The views of a scene show one set of named points, each view turned or mirrored, shifted and resized as a whole, with a little noise and some points left out.
In the rows, 128 means zero.

Scene 1
View 1
Q666: [109 132 129 110 104 154 135 163 131 130 118 115 125 130 156 108  93 159
 126 127 119]
Q511: [128 153 106 138  83 117 127 167 128 147  92 139 139 120 148 131 115 163
 134 127 119]
Q981: [ 89 127 124 130  85 143 141 174 137 126  97 149 118 125 150 111  97 173
 153 105 119]
Q141: [118 141 117  95 106 155 140 150 120 133 129  85 118 135 157 101  87 141
  95 145 113]
Q287: [152 149 128 127 108 130 114 166 133 151 107 128 158 116 155 140 116 165
 133 139 128]
Q143: [137 176  70 141  66  94 130 157 110 159  87 123 132 123 142 132 121 146
 103 141 108]
Q160: [182 175 102 134 100 104 106 158 120 168 101 115 170 115 151 154 129 152
 108 157 124]
Q961: [136 148 117 113 103 137 127 157 125 143 115 106 138 126 155 122 103 152
 111 142 120]
Q357: [140 158 106 137  88 115 121 165 127 152  95 134 146 119 148 136 118 161
 130 133 121]
Q989: [133 160  95 121  87 122 131 155 116 148 107 107 131 127 149 121 108 146
 102 143 113]
Q779: [152 170  90 121  89 114 125 151 112 157 107  98 139 126 150 129 113 139
  92 153 114]
Q952: [106 119 148  76 127 187 142 154 129 120 146  76 116 139 164  88  72 147
 104 139 119]
Q612: [148 170  89 131  82 107 123 157 116 157  97 116 141 123 147 135 119 148
 105 146 115]
Q57: [152 162 104 119  98 122 121 155 117 154 111 104 145 123 152 131 112 146
 102 151 119]
Q644: [122 150 107 120  90 132 133 159 121 140 108 112 127 128 152 116 102 152
 114 135 115]
Q692: [173 167 110 134 100 111 108 160 124 163 102 122 167 114 151 150 126 156
 119 150 125]
Q304: [151 159 108 117 100 126 121 156 120 152 113 103 146 124 153 129 110 148
 104 150 119]
Q903: [ 72 119 125  94  97 172 158 157 125 113 127  98  91 141 156  78  71 150
 113 120 109]
Q216: [142 148 120  98 113 148 127 151 119 143 130  84 137 131 158 116  96 142
  94 153 118]
View 2
Q903: [159 140 151 146 175 167 107 126 144 145 122 114 142 171 118 121 152 101
 122  74 121]
Q304: [112 137 131 111 172 137 131 129 106 105 126 126 123 138  82 118 130  88
 121 127 111]
Q666: [127 138 136 122 173 159 125 124 133 127 119 116 140 144 109 109 135 105
 118  96 117]
Q287: [ 95 136 122  99 172 148 140 124 115 106 118 119 133 119  95 100 119 104
 116 122 113]
Q692: [ 85 136 120  94 176 136 140 129  95  95 124 127 122 116  82 108 117  92
 119 141 112]
Q141: [147 139 141 130 163 144 121 125 127 120 124 120 129 164  90 124 148  91
 123 103 113]
Q160: [ 84 136 122  93 174 129 141 131  87  89 126 131 117 118  73 113 117  86
 121 149 110]
Q989: [113 138 138 119 183 144 121 134 100 115 130 129 122 143  92 124 132  84
 124 122 118]
Q216: [136 137 134 118 157 135 131 124 122 107 124 121 125 155  78 120 142  91
 122 117 107]
Q57: [108 138 132 112 177 139 128 132 100 107 128 129 121 138  84 120 129  86
 123 129 114]
Q143: [ 88 140 139 117 205 145 115 143  75 115 137 138 117 132  95 129 123  74
 128 136 125]
Q644: [116 140 137 121 184 151 121 131 110 120 127 124 129 142 101 118 132  92
 122 112 119]
Q981: [106 139 137 123 198 178 118 130 128 141 119 116 148 130 135 102 125 110
 117  88 129]
Q952: [169 137 140 133 145 149 127 114 158 124 116 109 139 172  94 114 155 106
 119  83 106]
Q511: [ 90 138 132 110 196 159 124 134 102 121 125 125 134 122 111 108 119  97
 120 117 124]
Q961: [118 138 132 115 171 145 129 126 116 113 123 122 129 141  91 115 133  95
 121 116 114]
View 3
Q779: [144 118 105 123 144 118 156 137 110 131 144  91 126 126 132 121 134 154
 115 107 130]
Q612: [152 125 107 124 131 123 161 141 107 129 139  94 128 129 133 136 137 147
 120 110 136]
Q287: [161 113 129 107 122 112 145 140 104 129 155  79 138 123 135 150 151 119
 148 107 130]
Q903: [ 90 126 130  88 165 143 103  94  78 193 141  96 118 105 132 127 124 118
 154 110 124]
Q952: [100  99 137  84 175 116  97  98  87 176 165  73 122  98 134 107 136 117
 156 102 108]
Q57: [147 118 113 117 140 117 150 136 107 133 147  87 128 124 134 129 138 144
 125 107 129]
Q644: [134 125 118 110 141 129 139 125  97 151 142  93 126 120 132 136 135 133
 136 110 131]
Q160: [175 111 110 125 123 102 167 154 117 106 153  80 136 132 134 136 148 145
 121 105 132]
Q216: [130 103 120 104 160 109 130 122 104 144 160  76 125 113 134 110 138 139
 132 103 117]
Q143: [150 138  98 130 128 134 168 142 107 133 127 107 125 134 131 142 131 154
 113 114 144]
Q666: [128 119 132  97 141 126 123 117  90 159 150  86 129 114 132 142 140 115
 155 108 127]
Q989: [138 123 111 116 143 126 147 130 102 143 141  94 125 123 133 129 134 143
 125 108 132]
Q961: [138 113 122 108 143 117 137 127 100 144 151  84 129 119 133 130 140 131
 138 106 126]
Q141: [114 111 121 101 165 121 122 112  95 162 153  84 121 110 133 112 130 136
 135 105 119]
Q304: [147 112 116 114 141 113 148 134 106 132 151  83 129 123 133 126 141 140
 128 105 127]
Q511: [151 133 120 115 118 133 152 136  97 141 135  97 133 127 133 159 141 124
 142 113 141]
Q357: [158 128 119 116 119 125 154 141 103 133 140  93 134 127 133 154 143 128
 138 111 137]
Q981: [129 140 135  97 121 148 128 118  81 171 133 101 130 118 131 170 138 102
 165 115 141]
View 4
Q141: [103 123 143 106 126 133 168  93 122 124 107 117 135 125 137 110 124 143
 144 156 122]
Q612: [114 106 120  77 115 130 148 148 127 128 135 126 121 140 138 121 195 142
 162 145 129]
Q216: [110 114 138  97 135 132 160 102 126 137 111 117 135 141 120 111 137 139
 140 139 130]
Q357: [132 114 110  91 110 129 151 132 133 118 137 134 130 128 134 117 203 121
 174 141 127]
Q961: [121 117 127  98 123 131 158 110 129 126 121 124 135 131 128 113 163 129
 154 142 128]
Q287: [143 113 110  98 122 130 151 114 139 127 132 136 140 133 115 110 193 107
 166 126 135]
Q644: [115 120 126  99 113 131 161 115 126 116 124 126 131 123 142 115 167 134
 162 155 122]
Q981: [137 139 110 125  93 128 173  91 132  85 128 142 142  89 156 111 181 107
 188 165 112]
Q989: [110 112 128  88 115 130 156 130 124 123 126 124 125 133 142 119 171 143
 158 152 124]
Q160: [130  95 113  69 129 130 137 152 135 146 139 129 125 160 109 119 209 128
 157 119 141]
Q903: [103 143 143 131 108 133 186  66 118  95 101 122 142  91 162 109 108 136
 158 180 107]
Q779: [106 104 130  76 123 130 149 144 124 136 127 120 120 147 134 121 175 151
 151 145 130]
Q692: [135 101 111  79 126 129 142 141 137 139 139 131 130 151 113 117 207 121
 161 122 138]
Q57: [115 107 126  84 123 130 152 132 127 132 127 124 126 141 130 118 176 138
 156 141 130]
Q666: [124 130 126 117 115 131 170  86 128 109 115 130 142 111 137 109 150 119
 163 152 120]
Q304: [118 108 126  86 127 132 152 125 129 135 125 123 129 142 124 116 171 135
 153 138 131]
Q143: [107 106 120  71 103 128 148 163 123 120 140 126 112 136 154 126 205 151
 170 158 123]
View 5
Q57: [133 124 127 117 113 105 132 137 146 135 125 124 141 139 144 132 107 117
 134 138 137]
Q216: [153 135 133 120 120 125 122 137 157 146 133 108 144 134 157 131  96 132
 120 163 132]
Q692: [122 132 120 106 110 113 120 147 126 118 129 145 139 143 142 129 116 112
 158 126 139]
Q304: [136 128 127 116 114 112 127 138 145 134 128 123 142 138 147 131 106 120
 135 142 136]
Q644: [141 123 126 124 120 112 142 129 162 153 129 109 138 120 137 135 110 113
 135 137 141]
Q952: [179 144 137 130 137 156 122 129 184 176 147  75 139 104 157 134  90 138
 112 182 132]
Q779: [131 119 130 117 108  92 137 136 146 132 119 125 145 147 147 132 104 120
 125 139 135]
Q357: [125 126 119 114 116 111 138 136 143 137 129 129 134 122 129 134 120 102
 158 117 145]
Q511: [127 124 118 117 118 111 144 132 149 145 130 123 132 114 124 135 123  97
 160 115 147]
Q666: [153 134 125 126 130 137 135 128 170 166 140  97 134 102 136 136 108 115
 142 145 142]
Q141: [159 129 134 128 125 124 133 128 173 162 134  93 142 121 151 135  96 130
 113 164 133]
Q612: [124 118 125 116 109  92 141 135 144 132 120 131 141 141 137 132 113 109
 139 126 140]
Q287: [133 139 119 110 121 133 119 143 138 133 139 130 134 121 138 131 117 110
 165 129 142]
Q981: [143 128 116 129 133 134 152 123 173 175 141  97 125  81 114 140 125  93
 165 119 152]
Q989: [135 120 128 121 114 100 141 131 156 144 124 117 140 132 140 134 108 115
 129 137 138]
Q961: [144 132 127 119 121 122 129 135 155 147 133 113 138 125 144 132 107 119
 137 145 138]
Q143: [117 106 124 121 104  73 156 130 147 135 113 131 140 141 130 135 117 102
 136 116 143]
View 6
Q287: [155 117 138 106 178 104 120  95 126 113 160 141 145 139 115 156 110 105
 139 164 106]
Q779: [160 144 127 121 129 110 106 103 147 121 170 123 133 150 137 116  95 120
 116 170 137]
Q692: [158 137 143 100 170 113  97  91 148 125 172 146 140 132 126 136  91 104
 142 175 109]
Q216: [186 132 119 132 139  97 147 112 132 118 148 111 141 163 134 128 134 100
 112 168 142]
Q952: [191 104 104 152 136  80 195 126  94  99 122  90 148 184 122 151 173  98
  98 154 151]
Q304: [165 135 128 118 146 106 119 102 140 120 162 126 139 149 130 131 108 110
 123 169 128]
Q644: [146 116 124 127 134 102 125 108 116 106 158 117 138 158 121 144 107 129
 114 155 134]
Q160: [163 149 143  98 166 115  90  89 163 132 177 146 138 129 133 124  88 102
 142 180 110]
Q357: [135 118 138 108 157 110 102  96 124 110 169 137 138 140 115 151  89 127
 132 158 112]
Q666: [152  99 121 133 147  93 151 113  96  97 145 113 143 164 112 163 130 121
 112 148 131]
Q903: [150  88 103 158 111  84 176 130  73  82 131  85 141 188 113 160 146 137
  87 135 158]
Q141: [174 120 110 144 123  94 156 120 114 106 143 100 139 173 129 134 137 114
 101 158 151]
Q57: [159 135 128 118 141 108 113 102 139 119 165 125 136 148 131 129 101 116
 121 167 130]
Q961: [162 122 126 123 147 101 133 107 123 111 155 120 140 155 124 142 117 113
 119 162 129]
Q612: [145 136 133 114 136 113  95  99 141 117 174 131 134 144 129 127  84 128
 123 167 127]
Q143: [127 136 133 115 120 117  80 100 139 113 182 130 129 145 129 124  65 147
 118 161 134]
Q981: [113  78 128 126 152  97 135 110  74  81 150 121 143 159  93 188 110 147
 117 133 118]
Q989: [150 129 124 126 128 107 114 106 129 112 165 120 135 155 128 132  99 128
 113 161 137]
Q511: [125 108 136 112 153 109 105  99 112 104 167 135 139 144 111 158  89 135
 127 152 114]

Which points are out of place in each view (at most two, in the order of its rows)? Write none if all are in place.
view 1: Q57
view 2: none
view 3: Q666
view 4: none
view 5: none
view 6: none

Scene 2
View 1
Q783: [103 149  95  94 147 146 100 123 136 156 160 157 129  65 203 133 131 113
 133 144 111]
Q295: [124 139 132 129 142 121 131 136 112 136 155 136 165 111 180 126 111  86
 142 158  85]
Q932: [119 137 121 131 149 114 133 131 110 146 133 139 172 115 181 141 115  78
 137 146  87]
Q777: [125 122 128 136 151 106 161 145  89 144 139 132 194 124 179 144 116  52
 147 144  78]
Q839: [121 132 122 123 148 121 140 140 105 143 153 138 171 105 186 133 118  76
 142 148  88]
Q458: [124 139 134 137 144 117 127 131 115 137 143 135 169 119 176 129 108  88
 138 158  83]
Q456: [120 148 132 130 139 126 112 126 126 133 152 138 152 108 178 122 109 106
 135 164  87]
Q559: [119 153 126 114 135 143  99 128 136 133 179 142 133  84 188 111 114 123
 137 169  97]
Q368: [115 169 133 145 134 123  70  98 155 130 122 144 128 121 167 122  97 142
 117 170  93]
Q390: [119 156 134 158 144 103  96 103 134 135  95 139 159 144 161 140  98 109
 117 158  81]
Q372: [124 155 140 139 135 122 101 122 132 127 148 136 149 116 173 116 101 117
 131 171  86]
Q827: [109 146 112 149 156  95 115 105 118 155  77 143 173 140 171 165 112  82
 117 136  87]
Q311: [116 152 126 144 146 109 105 111 129 142 110 141 159 128 170 140 107 102
 124 153  86]
Q424: [133 159 160 143 124 130  93 126 141 111 172 130 139 117 167  95  92 135
 134 189  81]
Q47: [116 155 122 122 138 132  94 118 138 139 151 144 136  97 183 121 111 123
 129 162  95]
Q881: [117 144 127 155 148  97 119 114 119 143  97 137 175 144 166 148 104  86
 125 149  80]
Q412: [116 152 123 134 142 120 103 116 132 141 131 142 149 113 176 133 109 109
 127 156  91]
Q527: [123 158 135 111 128 150  91 131 143 125 197 141 122  78 187  95 109 138
 140 179  97]
View 2
Q839: [114 155  95 146 147 136 144 141 128 163 134 113 100 106 112 145 109 131
 145 154 124]
Q372: [100 108 137 113 120 115 135 147 129 151 116 111 109 118 123 133  88 122
 157 153 139]
Q412: [ 93 113 128 114 134 124 135 147 142 148 123 108 113 115 127 145  98 121
 156 154 126]
Q783: [ 92 100  77 112 155 136 134 161 173 171 113 109  82  73 120 139  79 131
 188 155 114]
Q311: [ 86 118 142 116 137 127 133 144 139 139 131 103 125 128 132 154 110 118
 143 153 122]
Q559: [110 103 106 112 122 117 135 154 137 170 107 116  84  91 113 120  70 128
 181 154 143]
Q47: [ 97  99 119 107 129 121 134 152 146 159 113 109  99 102 123 133  81 123
 173 154 133]
Q527: [117  92 108 106 107 107 136 155 131 175  98 121  76  87 111 107  55 128
 193 154 155]
Q932: [104 150 108 142 150 136 142 142 133 154 137 109 113 116 118 153 117 127
 138 155 118]
Q390: [ 80 110 163 110 130 122 132 143 135 128 131 100 138 141 137 155 113 113
 136 152 124]
Q456: [106 123 120 122 127 121 138 146 129 158 121 113 103 111 120 135  93 124
 157 152 135]
Q424: [122 107 145 113  88  98 138 144 103 160 107 121 100 118 114 110  70 122
 163 151 166]
Q295: [115 146 109 139 133 128 143 141 122 161 129 116 102 111 112 139 102 129
 146 154 132]
Q458: [110 143 120 136 134 127 141 141 121 154 133 112 112 118 116 144 108 125
 140 153 129]
Q777: [120 184 101 163 152 141 149 134 113 157 150 114 114 121 109 155 128 131
 121 154 119]
Q827: [ 72 133 140 125 161 140 133 140 150 128 145  96 142 138 139 175 134 116
 124 153  97]
View 3
Q458: [113 118 103 137  92 109 141  94  99 156 141 137 105 123 108 151  98 118
 114 135 120]
Q47: [ 97  97 115 124  94  89 166 116  87 138 143 148 109 120 124 106 108 128
 100 124  98]
Q783: [101 111 140 152  65  86 187 109  52 138 136 157 114 112 131  87 124 136
  93 124 112]
Q456: [104 108 107 127  97  97 149 102  92 147 143 143 108 121 115 128 101 122
 106 132 105]
Q827: [121 108 109 158  85 131 183 128 141 147 119 115  95 142 102 171 125 113
 123 113 145]
Q412: [106 101 110 130  96 103 168 117 106 142 138 138 105 127 115 129 109 122
 108 123 111]
Q368: [ 94  76 105 109 113  95 182 142 125 127 138 138 104 131 123 110 111 123
 102 112  90]
Q295: [111 121 106 137  88 104 137  87  86 157 144 142 107 120 109 142  97 119
 111 139 117]
Q424: [ 90  89  89  88 128  82 130 105 102 139 157 149 111 118 120 114  80 124
 101 134  72]
Q559: [ 95 104 117 118  93  80 153 101  66 140 151 159 116 112 127  94  99 131
  93 133  89]
Q839: [117 132 113 153  77 107 140  82  79 160 139 142 106 120 107 148 102 121
 112 140 129]
Q527: [ 87  98 113 105 102  68 146 100  57 136 157 167 118 106 131  79  92 133
  90 136  74]
Q311: [109 100 106 134  99 112 169 123 125 144 133 129 101 133 109 146 113 117
 114 120 119]
Q881: [117 108  98 141  98 125 162 117 138 150 130 119  97 138 100 171 109 112
 121 123 131]
Q932: [119 125 111 152  80 114 151  94  96 157 134 134 103 126 106 155 107 119
 116 132 133]
Q777: [129 143 105 162  76 123 127  71  93 171 136 131 101 125  96 181  99 113
 122 144 147]
Q372: [ 99  96 102 116 107  96 154 112 106 142 145 141 107 124 116 124 100 122
 105 126  96]
View 4
Q777: [148 134 163 158 125 120 146 153 157 155  88 130 160 185 141 143  98 154
 115 145 142]
Q839: [145 122 157 162 115 110 133 150 153 159 107 132 158 156 148 147 111 158
 126 137 141]
Q827: [146 137 188 113 101 101 158 133 167 169  92 113 139 145 134 147 110 138
 160 170 130]
Q456: [143 119 153 149 120  96 132 139 142 164 130 118 153 126 146 141 117 148
 131 138 126]
Q881: [147 139 177 121 123 102 158 134 156 165 101 108 148 151 134 138 104 133
 140 163 123]
Q412: [141 121 163 136 112  93 137 134 148 167 126 115 146 121 145 144 119 145
 144 147 126]
Q932: [144 127 161 152 118 109 139 146 153 160 105 126 156 157 144 145 109 152
 129 144 137]
Q368: [140 120 162 118 118  75 139 122 138 172 148  98 140  89 142 137 124 131
 153 151 109]
Q527: [138 100 131 168 117  83 108 139 127 165 167 122 155  91 159 142 130 158
 129 116 123]
Q390: [145 136 176 111 124  90 156 126 149 169 118 100 143 126 134 136 110 127
 147 165 115]
Q47: [139 111 153 146 109  88 126 134 143 168 140 118 146 106 151 146 127 151
 145 137 126]
Q424: [142 118 138 148 145  80 128 130 122 163 162 103 156 102 148 127 117 137
 118 132 108]
Q559: [138 104 141 163 112  89 115 138 136 166 150 124 152 103 157 146 128 157
 136 125 128]
Q311: [143 129 171 125 116  94 147 132 152 167 116 110 145 131 140 141 113 138
 145 156 122]
Q458: [146 127 158 150 124 103 139 143 147 161 115 121 156 147 144 140 109 147
 126 143 130]
View 5
Q47: [136 135 168 115 114 111 116 170 114 147 134 109 137 100 157 137 106 116
 113  81 134]
Q783: [132 145 187 111 149 110 118 167  75 157 131  89 145 109 141 137 123 107
 115  75 143]
Q311: [153 144 147  91 101 115 147 150 142 151 120 135 136 109 160 125 109 121
 126  94 136]
Q527: [113 128 183 142 110  99  87 188 101 139 153  91 127  93 166 149 101 113
  94  86 126]
Q932: [137 160 159  82 119  96 154 145 121 156 130 134 122 121 165 118 124 112
 117 119 137]
Q372: [137 134 158 113  96 108 121 165 136 144 134 122 130 100 168 135 102 119
 112  93 130]
Q559: [120 136 179 127 116 100 104 177 102 145 145  98 129  99 162 142 109 112
 101  90 130]
Q390: [161 137 138  92  86 121 146 149 162 147 114 145 137 104 163 126 100 126
 130  88 135]
Q827: [168 155 139  66 109 122 174 131 145 159 106 148 140 120 152 114 118 121
 141  97 144]
Q458: [133 153 158  94 107  94 142 153 130 149 136 134 117 115 170 123 116 115
 112 118 131]
Q368: [153 119 152 119  87 127 113 171 147 141 122 120 146  89 158 141  90 125
 122  64 132]
Q881: [156 152 139  76  98 111 163 140 154 153 117 151 129 117 165 116 112 123
 129 108 136]
Q839: [125 161 167  89 124  88 146 149 110 156 139 127 115 124 168 120 128 109
 108 126 134]
Q424: [122 124 160 134  78  99  99 181 147 133 149 118 120  89 181 143  91 122
  98  97 120]
Q456: [129 144 161 106 103  98 128 162 129 145 139 125 121 108 170 130 110 116
 109 108 129]
Q412: [143 141 158 102 109 112 134 159 128 149 126 124 134 106 159 130 108 117
 119  91 135]
Q295: [125 154 164  97 112  90 136 155 121 150 142 127 116 116 171 125 119 112
 107 122 130]

Which points are out of place in each view (at most two, in the order of its rows)? Write none if all are in place.
view 1: Q372
view 2: Q424
view 3: Q368
view 4: Q827, Q932
view 5: Q456

Scene 3
View 1
Q196: [141 144 136 166 135 128 135 162 113 102 131 153  88 129 117  99 135 102
 147 113 120]
Q25: [164 106 157 157 158 111 127 177 138  89 141 148 114 114 121 105 133 142
 172 116 143]
Q378: [173  78 164 150 166 107 133 175 152  90 148 148 122 106 125 107 130 168
 185 129 155]
Q714: [139 106 131 158 127 126 154 137 120 115 145 162  80 124 123  97 136 128
 158 146 128]
Q84: [153  86 150 152 150  97 132 160 147  93 160 169  85 106 117 102 144 143
 181 130 133]
Q500: [155 106 150 157 148 114 133 165 133  95 144 155 101 115 121 102 135 136
 168 123 135]
Q24: [174 135 167 163 174 114 108 206 134  74 126 135 136 117 119 107 126 129
 168  88 146]
Q709: [145 161 133 170 133 146 138 163  99 106 112 138 105 138 121  98 123  99
 136 111 126]
Q957: [148  96 136 155 130 135 162 134 121 119 138 152  95 124 128  98 127 144
 159 153 139]
Q685: [161 124 145 161 145 146 149 160 112 108 117 131 125 130 128 101 116 138
 152 127 147]
Q988: [156 107 143 157 141 135 151 151 122 110 133 144 110 124 127 100 124 143
 160 138 143]
Q56: [145 122 140 161 139 118 135 159 124  99 141 159  88 121 117 100 138 118
 159 122 126]
View 2
Q500: [136 121 108 141 142 107 157 125 138 134 106 130 132  93 176 135 120 121
 132 128 126]
Q84: [120 123  88 134 149 103 156 124 150 152 122 123 150  92 186 137 125 135
 125 120 120]
Q56: [148 133 125 148 145  91 161 122 129 134 110 141 130  96 169 141 110 127
 123 121 134]
Q709: [176 133 161 164 134  88 163 122 105 107  89 157 102  98 150 141  98 107
 130 132 149]
Q196: [166 141 147 156 141  80 167 118 116 127 107 152 117 100 158 145 101 125
 119 122 146]
Q685: [155 112 124 160 129 120 152 131 104 114  76 133 109  92 161 129 114  97
 133 133 126]
Q24: [138 108 133 128 140 112 155 121 171  99  93 139 113  91 177 126 129  95
 178 170 141]
Q957: [146 122 100 164 135 114 153 135  92 144  92 124 131  94 165 138 111 122
 102 103 115]
Q988: [142 116 106 153 136 117 152 131 115 131  91 127 126  92 169 133 118 113
 125 124 122]
View 3
Q24: [178 175 121 102 210 129 125 112 124  80  73 155 118 149  98 169  97 112
 105 131 111]
Q714: [157 155 118 116 159 154 146 128 147 141 165 123 122 125 137 138 133 106
 125  80 140]
Q25: [173 167 122 113 191 151 134 129 132  92 118 139 120 159 119 155 108 106
 114 110 131]
Q500: [167 162 123 115 179 153 135 127 138 108 130 134 118 148 124 148 116 105
 118 101 134]
Q957: [160 159 105 111 172 153 155 136 141 128 175 112 138 130 138 150 130 112
 118  76 136]
Q709: [161 160 105  95 177 113 142  97 136 152 116 142 127  77 106 161 128 120
 115  97 102]
Q378: [179 171 119 117 200 167 137 145 128  66 134 127 128 190 130 158 103 104
 109 107 143]
Q988: [167 164 103 107 186 146 151 131 133 115 151 121 137 133 129 159 122 113
 112  88 129]
Q196: [158 156 123 109 166 130 136 104 144 148 120 145 114 102 114 145 126 112
 123  98 118]
Q84: [167 159 139 127 169 172 132 138 143 102 140 133 108 175 134 133 115  98
 124 101 150]
View 4
Q685: [ 99 128 111 122 133 141 140 131 130 118 128 116 146 117 148 111 151 127
 145 133 116]
Q378: [116 167 111 157 135 136 150 135 129 143 136 111 170 124 122  98 119 133
 117 122  68]
Q25: [113 147 128 138 146 141 152 131 137 134 138 114 153 114 124  96 133 129
 118 117  84]
Q24: [111 157 134 122 156 146 152 120 141 139 153 135 150 107 125  86 144 134
 139  73 101]
Q56: [109 114 141 122 152 143 153 132 146 120 128 105 136 107 126 100 143 117
 109 139  94]
Q714: [104 106 129 130 140 139 151 139 141 112 115  92 138 114 133 110 139 113
 103 172  91]
Q500: [111 138 127 138 145 139 152 134 138 130 131 106 151 115 125  99 131 125
 113 132  83]
Q84: [118 137 136 148 149 137 158 137 143 134 128  98 153 114 113  95 120 121
  91 142  63]

Which points are out of place in each view (at most two, in the order of its rows)? Write none if all are in place.
view 1: none
view 2: Q196, Q988
view 3: none
view 4: Q500
